Points, in no order, along strands that fork, close into loops and pass close to each other.
Two points are linked if the straight distance between their rows is under 5.91. Some points are linked to none.
Nub: [-1.47  2.21  0.86 -3.25 -1.50 -0.48  1.83 -0.10 -0.18 -0.26  0.84 -1.87
 -1.66 -1.65  0.88  0.33  2.81  0.38  2.09  0.34 -2.86]
pumib: [ 1.07 -0.33 -2.21  1.79  1.06 -1.14 -0.07  1.68  0.44 -2.48  0.35  2.02
 -0.54  2.94 -1.34  0.44 -2.35  0.74 -4.04 -0.32 -0.80]
kep: [-0.81 -2.94  0.51  1.29  1.02 -2.38 -3.21 -2.23 -1.68 -1.32  1.48  0.81
 -0.01  1.35  0.24  1.15 -0.91 -1.15 -3.20 -0.65  0.36]
fupa: [-1.69  1.04  3.23 -0.57  1.98  2.30 -0.62  0.21  0.35  1.81  1.76 -1.94
 -2.35 -0.87  2.03  0.99  1.46  0.81  1.38  3.41 -1.02]
vazo: [ 0.83 -0.97  2.44  0.38  0.57  0.06 -1.40  1.07  1.19  2.11 -1.92 -1.18
 -0.76 -0.03  1.90  0.19 -1.24  1.67 -0.44  0.12  0.36]
tezo: [ 1.68  0.37  1.62  2.27  1.77 -0.07 -0.77 -0.44  0.32  1.84  3.42  1.16
 -2.26  1.16  0.69  1.20 -0.78 -0.64 -1.12  3.17  0.41]
zana: [ 1.90 -2.93 -2.56  0.36  2.15 -1.20 -1.36 -1.70 -1.27 -0.05  0.16  1.74
  2.09  2.58 -0.02 -1.68 -0.44  2.21 -2.43 -0.80  1.01]
resod: [-1.66  0.53  1.14 -1.46 -1.03 -1.16 -4.22  0.41 -1.99 -3.10 -2.33  2.51
  0.01  0.07 -0.14  1.04 -1.09 -0.07 -0.36 -1.76 -0.67]
nibi: [ 1.93 -3.47 -4.48  0.08  1.54  0.89 -0.10 -1.41  0.83 -0.12 -0.41  1.39
  1.83  5.51 -0.32 -1.47 -2.49  1.15 -2.16 -1.39  1.27]
gugit: [-4.19 -0.93  1.59 -0.70 -2.28  0.35  0.56 -0.91  1.21  1.09  0.45 -3.00
 -0.18 -1.20 -1.57 -0.61  0.20 -0.33  2.31 -2.36 -1.31]
Moluk: [ 0.50 -0.23 -0.40 -2.45 -1.96  0.64 -0.50  2.86  0.25  1.01 -1.38  0.06
 -1.50  0.47 -2.22 -2.16 -0.33  0.91  1.59  0.44 -0.54]
mabo: [ 2.16 -0.34 -2.29  0.99  2.17  0.93  0.51  0.22  0.33  0.10 -0.49  1.14
  0.44  0.89 -1.38  0.83 -0.89 -0.22 -2.68 -0.60 -1.81]
midil: [ 1.80  0.42 -0.48  0.63  1.12  3.83  1.89 -1.42  0.22  0.34  2.38  1.00
 -0.91 -1.80  1.12 -1.28  1.35  0.90  0.71  2.85 -0.15]
mopu: [ 1.24  0.64  1.41 -1.46  0.77 -2.37 -0.46 -0.54 -1.19 -2.49  1.94  3.07
  0.20 -0.01  1.24  1.02  1.45  0.29 -2.96  2.02 -1.64]
lediz: [ 1.81  0.40 -1.32  1.12  2.56  1.85 -1.13 -1.37 -0.61 -0.02  0.64  1.85
 -0.16 -1.98 -1.71 -0.88 -0.50 -2.24  0.38  1.68 -0.50]
nef: [-2.05  3.24  0.39 -3.35 -0.74 -2.06 -0.68  0.96 -0.85 -1.62 -0.09 -1.78
 -1.03 -1.92  2.06  2.18  1.55  1.09  0.79  0.06 -2.17]
Gat: [-0.44  0.71  0.93  0.81  0.66 -0.37 -3.61  0.33 -0.18 -1.27 -0.03  1.91
 -2.47 -1.89  1.13  1.24 -1.23 -0.76 -0.44  1.09 -0.59]
sog: [-4.61  0.29  2.46 -2.10 -1.07  1.60  0.54 -0.46  0.74 -0.78 -0.14 -0.74
  0.09 -0.61 -0.24 -0.22  0.60  0.43  0.19 -2.75 -1.31]
Dus: [ 0.32 -0.42  1.52  2.05  2.17  0.30 -2.09 -1.43 -0.68  1.33  3.54 -0.77
 -0.42 -0.35  2.12  1.39  0.42 -0.09  0.18  2.31  1.10]
des: [-0.82  0.99  1.73 -0.95 -0.39 -0.13 -0.05 -2.35 -0.73 -0.16  1.28 -0.97
 -1.50 -2.90  1.84  2.39  2.58 -0.10  1.57  1.50 -3.29]
bagar: [ 1.77 -1.55 -5.14 -0.31 -0.28  1.64  2.15  1.24  0.55  2.07  1.85 -1.51
  0.43  1.01 -2.95 -4.39 -0.35 -0.84  0.12  1.33  2.61]
Pegap: [-3.85  1.21  3.58 -0.40 -0.09  2.05 -0.93 -1.22  0.74 -0.59 -1.34  1.61
  0.23 -0.82  1.19  1.12  0.78  0.18  2.10 -2.62 -0.73]
Riko: [-3.35  2.04  3.65  0.53  1.90 -2.09 -0.92 -1.84  1.85 -1.62  0.79  2.93
 -1.24 -1.72 -0.45  2.57 -0.12  0.28 -2.61 -0.26 -1.97]
Fozak: [ 0.88 -1.72 -3.64  1.24 -0.55  1.36  4.13  2.04  0.80  1.60 -0.85 -3.24
  0.62  1.44 -2.73 -4.10  1.14 -1.77  1.45 -0.20  3.12]
Detiz: [-0.11 -0.91  1.08 -0.30 -0.66 -0.73  0.68 -1.83  0.67 -1.22 -1.90  1.46
  2.37  0.40 -0.32  0.44 -1.04  2.49 -0.26 -3.49 -0.11]
mekuf: [-0.84  0.58  2.51  0.45  1.72  2.51 -1.84 -1.55 -0.20 -0.39 -0.77  1.19
 -0.87 -0.59  1.38 -0.51  1.14 -0.32  2.00 -0.76  1.17]
Gal: [-0.28 -1.21 -0.52  1.75 -0.02 -1.40 -1.17  0.26 -1.13 -1.43  1.72  2.05
  1.53  1.34  1.34  2.79  0.26  2.56 -0.98 -1.70 -0.62]
Raveb: [ 1.65  0.17 -0.33  2.80  2.66 -1.08  0.66 -2.70 -0.96 -2.91  1.99  2.60
 -0.82 -0.82  1.47  0.70  1.37  0.93 -1.21  1.20 -0.28]
loto: [-2.11  2.63  2.32 -0.90  1.17 -4.14 -3.91 -0.99 -0.96 -1.76 -2.10  2.08
 -1.07 -0.08  0.91  3.23  1.49  1.26 -0.92 -0.29 -2.67]
kobop: [ 1.87  0.32  0.48  0.17  0.07  1.03  0.26 -1.70 -0.91  1.27  0.52 -2.00
 -0.21 -3.28  2.65  1.19  2.87  0.62  1.89  2.67 -1.78]
movoz: [-1.14 -0.32  1.55  0.87  1.68 -2.13 -2.21 -0.45 -2.18 -1.70  1.70 -1.70
 -0.88  0.24  0.99  0.99 -0.05 -1.32 -1.80 -0.18  0.00]
kudat: [-0.10 -0.67  1.94  0.49 -1.20  0.84 -0.25  0.50  2.12  2.63 -1.81 -2.49
 -1.79 -2.00  0.89 -0.26 -1.28 -0.48  1.51 -0.21  0.32]
kifis: [ 1.63 -3.69 -2.92  1.01 -2.32 -0.49  1.04  0.41  0.48  3.43 -1.56 -2.92
  3.10  3.99 -1.43 -2.11 -0.86 -0.59  2.69 -2.35  3.83]
miroz: [ 1.96 -0.25 -3.20  1.19  1.27  2.69  2.32 -0.54  0.92  0.11 -0.56  0.76
  1.94  1.70 -1.09 -1.31 -1.32 -2.14 -1.67 -0.53 -0.11]
tob: [ 1.78 -0.31  1.11 -2.19  0.95  0.17 -0.03 -2.24 -0.27 -0.31 -1.41  2.24
  1.75 -1.98 -0.05 -0.97  0.34  0.34 -2.46 -0.83 -1.77]
Poso: [-1.52  1.42  1.51 -0.99  0.06  2.47  0.74  0.58  0.71  2.64  2.89 -1.97
 -2.20 -2.59 -0.12  1.19  0.59 -1.12  1.15  4.59 -1.31]
Fupuv: [-0.32 -3.71 -1.36 -0.46 -2.65  1.22  1.36 -0.99 -0.95 -0.21 -0.19 -1.81
  1.88  2.29 -1.43 -2.45 -1.67 -2.32  0.31 -2.40  1.80]
gebup: [-0.97  1.95  2.07 -0.12  2.20 -3.16 -1.49  0.07  0.24 -3.13 -0.82  3.40
  0.85  0.59 -0.86  0.63 -1.20  0.32 -3.62 -1.33  1.83]
voz: [ 2.27 -0.81 -2.54  0.52 -0.39  1.80  1.19  1.42  1.04  2.09  0.70 -0.80
  0.27 -0.08 -0.60 -5.22 -0.96 -0.69  1.62  1.98  4.60]
rilo: [-2.49  1.25  1.22 -0.16 -3.78  2.82  1.66  2.21  1.41  2.45 -1.08 -1.58
 -0.02 -2.62 -0.48 -2.35  2.50 -1.52  3.36  0.98  1.08]
Peti: [ 1.12 -2.42 -1.15 -0.66  0.54 -0.19 -1.35 -1.22 -0.88  1.15 -0.19  0.45
  2.21  1.83 -1.00 -0.77  0.00  1.39  1.08 -1.26  0.59]
Vena: [ 0.81  3.04  1.79 -0.99  0.97 -1.47  0.69  0.08 -0.17 -1.59  2.88  1.03
 -0.68 -1.59  1.21  2.09  0.72 -0.19 -1.64  2.19  0.05]
Kovud: [-1.38  1.22  1.96 -0.22 -1.89  0.01 -0.51 -0.26  1.14  0.62 -1.02 -0.96
 -2.79 -3.54  2.10  1.11 -1.71 -1.55  1.41  0.64 -1.69]
kulor: [ 1.84 -1.15 -2.65  0.00  1.94 -0.23 -0.57 -2.06 -1.30 -0.89 -2.11  0.45
  3.02  2.76 -2.68 -1.81 -2.38 -1.76 -0.92 -2.85  1.06]
Gupa: [ 1.68 -1.78 -1.66  0.29 -1.11 -0.86  0.47  0.06 -0.19  3.11 -0.64 -2.55
  2.46  1.12 -0.44 -1.23  0.70  1.31  2.41 -1.61  2.43]
pinid: [ 0.68 -2.14 -0.30 -1.27 -0.41 -3.78 -0.57 -0.81 -1.40 -2.96  0.39  1.15
  1.12  3.74 -1.88 -0.15 -1.71  1.81 -0.44 -1.74  0.81]
dodol: [-1.18  2.16 -0.35 -2.25 -1.44 -0.63  2.14  2.61 -0.26 -0.05  1.31 -3.69
 -1.70 -1.56  0.16 -1.03  1.73  0.61  1.41  1.55 -0.70]
kon: [ 1.38 -2.97 -3.03  0.78 -1.45 -1.71  0.36 -0.59  0.36  0.79 -0.43 -0.70
  1.51  4.09 -2.18 -0.73 -3.15  0.02  2.07 -2.96  2.86]
Favad: [ 2.55  1.94 -0.36  0.54  1.73  0.62  0.57  2.85  0.53  1.74 -1.85 -1.47
 -1.43  0.70 -0.03 -1.41  0.65  1.51  1.36  0.92  0.50]
gaz: [ 0.12 -1.54 -2.77  0.93 -0.52  1.82  1.21  1.18  0.21  1.80  0.95 -4.05
 -1.08 -0.07 -1.86 -0.30  0.01 -2.30  0.88  0.33 -0.60]
zab: [ 1.80 -2.51  0.12 -1.14 -1.66  0.52  1.43 -1.62 -0.80 -0.95 -1.02  0.18
  3.20  4.19 -0.37 -1.84 -1.08 -1.13  0.13 -3.41  1.56]
fim: [ 1.24  0.79  0.61 -0.88 -0.44 -1.44 -0.23 -2.28  0.02 -2.05 -1.62  3.26
  1.81 -0.89  1.54  0.32  0.12  1.38 -1.17 -1.93  0.46]
vur: [ 1.72 -0.80  0.23 -0.32  0.48 -3.54 -0.83 -1.90 -0.81 -1.81  1.68  4.21
  1.10 -0.08  0.31  0.33 -0.42  0.90 -4.31  1.65  1.05]
suso: [-1.22 -0.91  0.68 -1.24 -3.64 -0.14  1.42  3.60  1.29  2.64 -1.91 -2.64
 -0.55 -0.34 -1.28 -3.36  0.12  0.48  3.24  0.20  2.91]
Riti: [-2.28  0.14  1.17 -0.92  0.17 -3.11 -2.83 -0.21 -0.43 -1.15 -2.49  1.75
  0.10 -0.23 -0.58  3.14  0.32  3.67 -1.24 -1.94 -3.03]
bisu: [ 2.26 -2.24 -1.55 -0.78  0.20  2.31  0.57 -0.94 -0.47  0.66  1.30  0.60
 -0.56 -1.06  0.53 -2.60  0.19  2.03  0.45  1.62  0.82]
sib: [ 1.92  2.39  0.91 -1.11  1.34  0.45 -0.04  0.18 -0.61  0.87  1.30  2.11
 -1.41 -0.98 -0.91  0.69  2.02  0.44  0.43  2.91 -2.98]
Lar: [-0.75 -1.11 -0.56  1.28 -0.45 -1.05 -2.98 -0.21 -0.99 -3.14 -1.61  1.73
 -0.07  0.20 -1.78  1.11 -2.83 -0.64  0.20 -2.72 -0.23]
dun: [ 2.73 -0.65 -2.50  2.61 -0.18  2.68  1.54  1.37  1.26  4.16 -1.25 -2.37
  1.07 -0.57  0.83 -1.54  0.04 -2.04  0.85  2.72  2.41]
led: [-1.43 -2.16 -0.79  0.87 -1.41  2.34  1.63  1.68  1.96  1.35  0.54 -0.67
  1.91  1.15 -1.73  0.23 -2.16  0.47 -1.23 -1.69  0.94]
Dazum: [ 2.80 -0.39 -0.44 -0.76  0.26 -1.47  0.89 -0.90  0.65 -0.96  0.98  3.81
  1.15 -0.45  0.96 -0.88 -1.54  1.70 -2.31  0.28  1.94]
Bipu: [ 2.43 -1.17 -0.34 -0.46 -0.45  0.37  0.07  1.06  1.02  3.16 -0.64 -1.42
  1.97 -0.56  1.64  0.32 -0.90  0.58 -1.07  0.27  1.04]
sul: [ 1.19 -0.73 -0.41  1.08 -2.11  1.95  0.10  1.92  0.15  3.70 -0.98 -3.53
  1.67 -2.21  2.12 -0.03  0.46 -1.63 -0.24  1.31  1.36]
dip: [-0.29 -1.18 -0.13  0.82 -0.86 -0.37  0.20  0.57  0.68  0.05  0.31 -0.49
  2.54  1.55  0.18  0.25 -3.46 -1.04 -1.64 -2.77  2.28]
nuv: [-1.77  2.76  2.84 -2.42  0.47  0.53 -2.38 -0.06  0.86  2.16 -0.16 -1.83
 -2.68 -2.06  2.16  1.39  1.12  0.00  2.65  2.96 -1.40]
vikib: [-1.26  1.47  0.36 -1.44  0.24 -2.09  1.38  0.49 -0.73 -3.88  1.33 -0.78
  0.65 -1.34 -0.32  0.84 -0.26  2.07 -1.59 -1.15 -0.37]
bovu: [-0.61  0.59 -2.19 -0.12 -2.42  2.33  3.68  2.99  0.07  0.18 -0.88 -2.65
  0.89  0.89 -2.27 -3.17  1.63 -1.96  2.12 -0.87  1.17]
zurar: [-0.99  1.20  0.83 -0.53 -1.35 -0.13  1.06  2.54  0.28  1.08  0.76 -0.56
  0.40  0.85  1.08  1.96  1.13  2.68  2.32 -1.07 -0.18]
nud: [ 0.93 -1.57 -1.10 -0.42 -0.29 -1.91  2.66 -0.49  0.09 -0.47  2.61 -1.75
  1.02  1.69 -1.51 -1.56 -1.39  0.95  0.24 -1.87  2.77]
gev: [ 0.69  0.42 -0.12 -0.90  1.31  2.45  1.69 -0.75  0.84  2.16  1.65 -1.21
  1.06 -2.33 -0.02 -0.37  0.84  1.25 -1.35  2.50 -1.04]
sanot: [ 1.25 -0.61 -1.77 -0.54 -1.77  0.49 -1.06  3.40  2.30  1.43 -2.77  1.18
 -0.32  0.25 -1.47 -0.15 -1.78  1.39  1.33 -0.67  0.00]
lutik: [-1.78 -0.30 -0.10 -2.66 -1.20 -0.51 -0.15  1.96 -1.53 -3.65  0.02 -0.24
  1.07  0.89 -1.12 -0.89 -1.43  2.31 -1.09 -1.97  1.24]
Nagoz: [ 2.91  0.00 -0.86  2.02  2.02  0.41  1.04 -1.42  1.02  3.81  1.62  0.17
  0.17 -0.16  0.34 -1.69 -0.38 -0.41  2.00  0.61  2.25]
vuvod: [-2.76  2.77  2.82 -2.14 -1.46 -1.13  0.12 -0.88  1.00 -1.21 -1.47 -0.60
 -2.63 -3.42  3.30  1.94  0.27 -2.28  1.23 -0.01 -3.84]
Sabul: [-1.50  0.99  2.34  1.73  2.41 -1.99 -3.30 -3.06  0.47 -1.01 -1.23  4.27
  0.27 -1.11 -0.40  2.44  0.65 -0.25 -2.32 -0.24 -1.95]
Pedun: [ 0.69  0.17 -1.19  1.85  1.04 -0.46 -1.89 -0.34 -2.20 -1.78  0.28 -0.79
  1.14 -0.31  0.95  1.43 -0.75 -2.07 -0.60 -0.96  0.62]
kol: [-1.18 -1.27  1.40  0.09 -0.07 -2.01  1.65 -0.66  0.71  0.05  2.98 -0.79
  0.79  1.23 -0.29  1.32 -2.74  0.37 -1.64 -2.23  1.76]
sevik: [ 1.70 -1.15 -1.69  0.88 -0.46  1.13  0.81  0.66 -0.57 -0.77 -2.19 -1.03
 -0.15 -0.04 -0.29 -2.72 -1.54  0.66  0.54 -1.81  2.03]
Pabo: [-4.76  3.18  2.29 -1.95 -1.83  4.00  1.48  1.76  1.86  2.21  0.37 -2.91
 -1.17 -2.72  0.56 -0.81  2.27 -1.18  2.29  1.87  0.11]
rege: [-5.72  4.53  2.25 -0.57  1.53 -1.23 -0.21 -1.26  1.79 -3.68  1.31  2.42
 -1.96 -2.00  2.91  3.17  1.87  1.01 -1.60  2.03 -2.28]
keve: [-4.53  3.93  2.79 -0.84  1.86  2.11 -0.67 -0.92  0.87 -2.52  2.46  0.73
 -3.21 -1.99  3.19  2.57  2.08  0.24 -0.16  3.54 -2.15]
dakab: [-3.08  3.56  1.87  1.28  2.25  1.47 -0.60 -0.57  0.82 -2.26 -0.64  0.26
 -3.12 -2.56  1.40  1.62  0.53  0.02  0.45  2.61 -1.97]
Seriv: [ 3.31  0.88  1.27  1.52  2.62  0.24  1.21 -0.28  1.27  2.62 -0.12 -1.41
 -2.38 -0.51  1.52 -0.96 -0.40  0.51  1.04  2.01  0.65]
Lobuk: [ 1.38 -0.70 -0.51  1.13 -0.23  1.16 -0.37 -0.20 -2.25  1.66  0.18 -2.66
 -0.54 -1.00  1.55 -1.02  1.82 -0.24  2.35  1.33  0.22]
lapo: [ 0.84 -3.20 -2.48 -0.53 -0.17 -0.72  0.22 -2.67 -0.74 -1.47 -1.64  0.93
  3.63  4.53 -1.50 -0.42 -2.78 -0.01 -2.33 -2.99  0.77]
suv: [ 0.28  0.17  2.20 -0.30 -2.32 -0.36  0.61 -0.32  0.64 -0.04  0.00  1.82
 -0.59  0.74  0.46  1.18 -0.83 -1.17 -0.12 -0.90 -1.27]
tav: [ 2.05  1.75  0.51 -0.07  0.85 -0.34  0.48  0.87  0.71  1.83  3.38  0.73
 -1.47  1.00 -0.35  0.05  0.91  0.33  0.85  2.92 -0.68]
fugi: [-2.11 -0.81  0.57  2.09  0.30 -1.06 -1.86 -0.64  0.27 -1.77 -0.89  0.99
  1.81  0.13 -1.39  2.97 -1.60 -0.89 -1.60 -3.20 -1.41]
Sor: [-0.65  1.54  0.14 -1.12 -1.19  2.44  1.55  1.69  0.66  2.01  1.18 -0.96
 -2.33 -0.70 -1.57 -0.94  1.66 -1.92  2.91  2.88 -1.28]
Ratod: [ 0.34 -1.19 -2.61  1.45 -3.84  2.46  3.30  2.52  1.25  4.02 -3.13 -2.26
  1.45 -1.63 -0.87 -1.97  1.96 -0.90  1.08  1.65  0.67]
kipen: [-0.79 -1.96 -0.27 -0.01 -1.07  1.28  1.74  0.09 -1.20 -0.51 -0.39 -3.27
  0.65  1.48 -1.89 -1.76 -0.32 -1.87  1.13 -3.14 -0.88]
ver: [-3.32  2.25  2.58 -1.61 -1.72 -2.92 -1.17 -0.93 -0.36 -2.82 -0.92 -0.25
 -1.57 -1.00  3.02  2.54  0.91 -0.81  0.88 -1.72 -2.36]
bag: [-2.18  0.38  1.97 -2.60 -2.32 -1.63 -2.04  0.97 -1.99 -3.92 -0.25  1.11
 -0.14  1.19  1.47  0.60 -0.01  1.11 -1.30 -1.04  0.13]
seko: [-1.29  1.26  0.13 -0.53  1.47  0.15 -0.16  0.59  1.18  0.13 -0.10 -0.15
 -0.79 -2.90  0.66  1.66  0.40  2.78 -0.51  0.56 -1.66]
nurov: [ 0.68 -1.50  1.47  2.74 -0.35 -2.01 -1.07 -2.54 -1.24 -2.63  1.45  2.26
  0.66  0.99  1.91  2.14 -0.18 -2.18 -4.32  0.08 -0.34]
foni: [-3.17  2.87  2.13 -2.79 -0.97  3.14 -0.54 -0.31  0.25  1.26 -0.47 -1.35
 -2.11 -3.57  2.55 -0.80  2.01 -0.86  3.68  3.48 -0.54]
golos: [ 0.07 -1.37 -0.93  3.34  1.02 -2.04 -2.67  0.92 -1.03 -2.99  0.38  3.66
 -1.04  2.38  0.20  2.83  0.69  1.91 -1.47 -1.09 -0.44]
sud: [ 0.63 -2.00 -2.35  1.38 -0.01  1.47  0.07  1.92  0.15  4.27 -1.82 -1.59
  0.63  2.33 -2.02 -2.29  0.73  0.12  2.47 -0.42  1.00]
latig: [-2.66  3.39  3.16 -0.36  1.64 -4.25 -1.02  0.80  1.29 -3.51 -1.77  1.88
 -0.88 -0.19  0.53  1.77 -0.49  2.14 -2.71 -0.79  0.63]
sinu: [-1.27 -0.91 -0.25  0.14 -0.80  0.10  1.25  0.18 -0.85  1.47  0.72 -4.00
 -0.46 -0.98 -2.14 -0.26  1.04 -0.63  3.10 -1.37 -0.97]
rakev: [ 1.33  1.86 -0.39  1.02  1.15  3.33  1.25  2.87 -0.44  1.26 -2.63 -1.71
 -1.54  0.37 -0.06  0.12  2.34 -0.38  1.16  1.23 -1.77]
sed: [-2.54  3.07  1.79  0.26  1.96 -1.88  0.97 -0.21  0.10 -3.75  0.30  0.23
 -1.03 -0.45 -0.03  1.47 -0.45  0.68 -0.92 -2.35 -0.34]
zimok: [-0.36  1.37 -0.49 -0.95  0.28 -0.18  1.47  2.21 -0.62 -1.19  0.98 -1.63
 -1.28 -0.47 -1.11 -0.72 -0.09  0.27 -0.42 -0.79 -1.16]
femo: [ 0.27  0.56  0.29  1.57  2.04  1.12 -4.42 -1.24 -0.70  0.09  1.69  0.80
 -0.81 -2.55  1.21  1.94 -0.74 -0.59 -0.04  3.57  0.11]
zil: [ 2.32 -0.34 -0.03 -0.10  0.00 -0.21 -1.10 -0.71 -2.85 -0.57 -1.04 -0.97
  0.32 -0.55  1.35  0.09  0.67 -1.30  1.06 -0.21 -0.50]
Mubu: [ 0.72 -1.88 -1.53  2.40 -0.70 -2.79 -1.17  0.04 -0.92 -3.61 -0.14  4.66
 -0.47  3.51 -0.80  1.31 -1.76  0.98 -3.20 -0.72  0.30]
tek: [ 1.08  1.01 -1.19  0.98 -0.33  0.93  2.70  2.40 -0.49  0.75 -3.27 -2.95
  0.13  1.02 -1.27 -1.27  1.76 -1.60  1.55 -1.34 -0.60]
Veduv: [-1.42  3.33  2.93 -1.58  0.10 -2.42  0.59 -2.13  0.54 -1.21 -1.32  1.56
 -3.30 -2.47  1.79  2.73  1.36 -2.80 -0.31  1.19 -4.33]
Refab: [ 1.14 -0.35 -4.00 -0.34  0.12  2.04  0.33  2.33 -0.86  2.59 -1.08 -1.48
  2.10  0.47 -2.42 -1.19  1.33 -1.03  1.09 -0.40  1.30]
dimi: [-0.85 -0.54  1.05 -0.67 -1.12 -4.26 -0.21 -1.10  0.22 -2.67 -1.91  1.52
  1.32  0.54 -0.30  2.91 -1.32  3.23 -1.71 -3.05 -1.39]
lidas: [ 0.30  1.68 -0.86  0.82 -0.25  0.24  2.05  2.10  2.88  3.41  0.39 -1.28
  1.71 -0.54 -2.41  0.06  0.05 -0.25  1.11 -0.10  0.42]
Zis: [-0.46 -2.16 -0.50 -1.60 -2.62  0.54  1.98  2.95 -0.17  0.79 -0.96 -1.81
 -0.02  1.40 -1.36 -2.30  0.25  2.21  1.08 -0.59  0.97]
nopo: [ 1.04 -1.99 -0.72 -0.22  1.64 -2.89 -3.33 -0.26 -1.99 -2.40 -0.70  2.55
  2.25  4.85 -2.22  0.00 -2.18  0.55 -2.54 -0.49  1.85]
moli: [ 0.15 -2.52 -1.90 -0.27 -3.23  1.59  1.67  1.68  0.98  4.85 -0.69 -3.74
  2.13 -0.94 -0.43 -1.45  1.47 -0.32  0.66  0.77  2.20]
rir: [-3.85  3.13  1.66 -0.42  1.56 -3.26 -1.14 -1.70  0.15 -3.21  1.32  1.69
 -0.42 -1.92  0.76  3.67  1.69  0.86 -3.27  0.61 -1.65]
gosar: [ 1.18 -1.22 -1.04 -0.59  0.64 -1.05  1.83 -0.57 -1.61 -2.74  1.76 -0.09
  0.58  3.08 -2.14 -1.44 -1.03 -0.22 -0.77 -1.95  0.53]
fozag: [-0.25 -0.95  0.08  0.94  0.51  0.78  0.11  1.68 -0.48 -0.32  2.04 -1.12
  1.03  2.15  1.51  1.38  0.50  1.39 -0.26 -0.94  0.65]
pozir: [ 1.92 -2.89 -0.58  2.68 -0.30 -0.59 -1.57 -2.87 -0.49 -0.10 -0.06  3.98
 -0.33  1.14  1.33  1.22 -0.44  0.64 -0.34 -0.21 -0.58]
zuf: [ 2.71 -1.17 -1.23  2.89  0.98  0.27  0.66 -1.64 -0.88 -1.18  1.11  2.44
  1.36  1.61  2.92  1.12 -0.80 -2.27 -3.08  0.06  0.50]
Pab: [-1.96  2.06  2.51  0.37  1.12 -0.24 -1.95 -1.32  1.32 -1.08 -0.04  2.55
 -2.55 -3.20  1.54  2.73 -0.38  0.25 -1.52  2.35 -2.02]
godo: [ 2.55 -0.33 -4.23  2.39 -0.40  2.81  2.27  0.18  1.21  2.30  0.17 -0.85
  1.34 -1.03 -0.13 -0.43 -0.89 -2.67 -0.86  1.35  0.24]
tizo: [ 0.65 -0.78 -1.16 -0.23 -2.64  1.19  1.77  2.67  1.47  2.38  0.88 -2.03
 -0.90 -0.96 -1.36 -3.84  0.49 -0.95  2.94  2.05  3.89]
tes: [ 1.03  0.79  0.92  0.14  0.30  0.36  2.84 -0.65  0.63  1.77  2.29 -0.67
  0.37 -1.79 -0.68 -2.43  0.72 -0.70  2.18  0.32  2.39]
punap: [ 3.21 -1.69 -2.66 -0.22 -1.00  2.16  0.75 -0.08  0.09  1.60 -1.28 -0.01
 -0.76 -1.82  0.01 -4.18  0.24 -0.47  1.75  2.38  1.03]
kis: [ 2.68 -2.40 -0.63  0.72 -0.57 -0.17 -1.06 -1.16 -1.97 -0.61 -0.28  0.75
 -1.10  1.89  1.37  0.70  0.53 -0.33 -0.44 -0.10 -2.06]
zon: [ 0.20  1.68  2.11 -2.41 -0.22  1.85 -0.31  0.24  0.57  1.58 -0.07  0.78
 -2.19 -0.43 -1.30 -0.39  1.47 -1.39  1.46  1.86 -2.73]
Mav: [ 1.44  0.32 -1.95 -1.17  1.65  2.60 -0.20  0.09 -1.35  1.59 -0.83 -0.11
  0.92 -0.71 -2.00 -1.57  0.77 -1.84  0.31  1.18 -0.75]
nuka: [-0.73  0.11  0.95 -0.83  2.19 -1.18 -3.17 -0.09 -0.86 -0.78 -0.47  3.32
  1.37  2.45 -1.55  0.41 -0.27  0.64 -2.86 -0.66  1.18]
begif: [ 2.14 -1.80 -4.62  0.32  0.06 -1.12 -0.35 -1.95 -0.92 -0.25 -1.14  1.38
  1.69  3.87 -2.06 -2.47 -2.44 -1.70  2.48 -2.21  2.62]

A piece is all that can be reached along the links. How many separate loops has the piece of each point below (a circle has one, a figure eight two, a Y none), and how many tips (points with one link)?
vur: loops 0, tips 3
rir: loops 1, tips 2
zurar: loops 0, tips 7
Favad: loops 0, tips 3
Peti: loops 1, tips 3

A fork is a point with three links, a tip a point with one. Leave the first point through the second and follow the links. Name the first fork or tip that comes.
Pabo, foni: Pab
tezo, tav: rilo
led, dip: vikib
latig, gebup: led
tes, Nagoz: voz
zurar, fozag: sul

How many points has the smallest loop of links through each point below? Write - if it is on no loop.
lapo: 9
Mubu: -
Pab: 6
suso: -

Name the points in between on the shortest way along the links from the first point to the second, in order.
Zis, Seriv: suso > tizo > voz > bagar > Fozak > bovu > tek > rakev > Favad
Pab, rilo: Gat > femo > Dus > tezo > tav > sib > zon > Sor > Poso > fupa > nuv > foni > Pabo
Ratod, sed: moli > sul > Bipu > vazo > kudat > Kovud > vuvod > ver > nef > Nub > dodol > zimok > vikib
Gupa, sog: Peti > zana > nibi > lapo > zab > Fupuv > kipen > sinu > gugit
ver, zurar: vuvod > Kovud > kudat > vazo > Bipu > sul > dun > godo > miroz > mabo > pumib > Mubu > golos > Gal > fozag
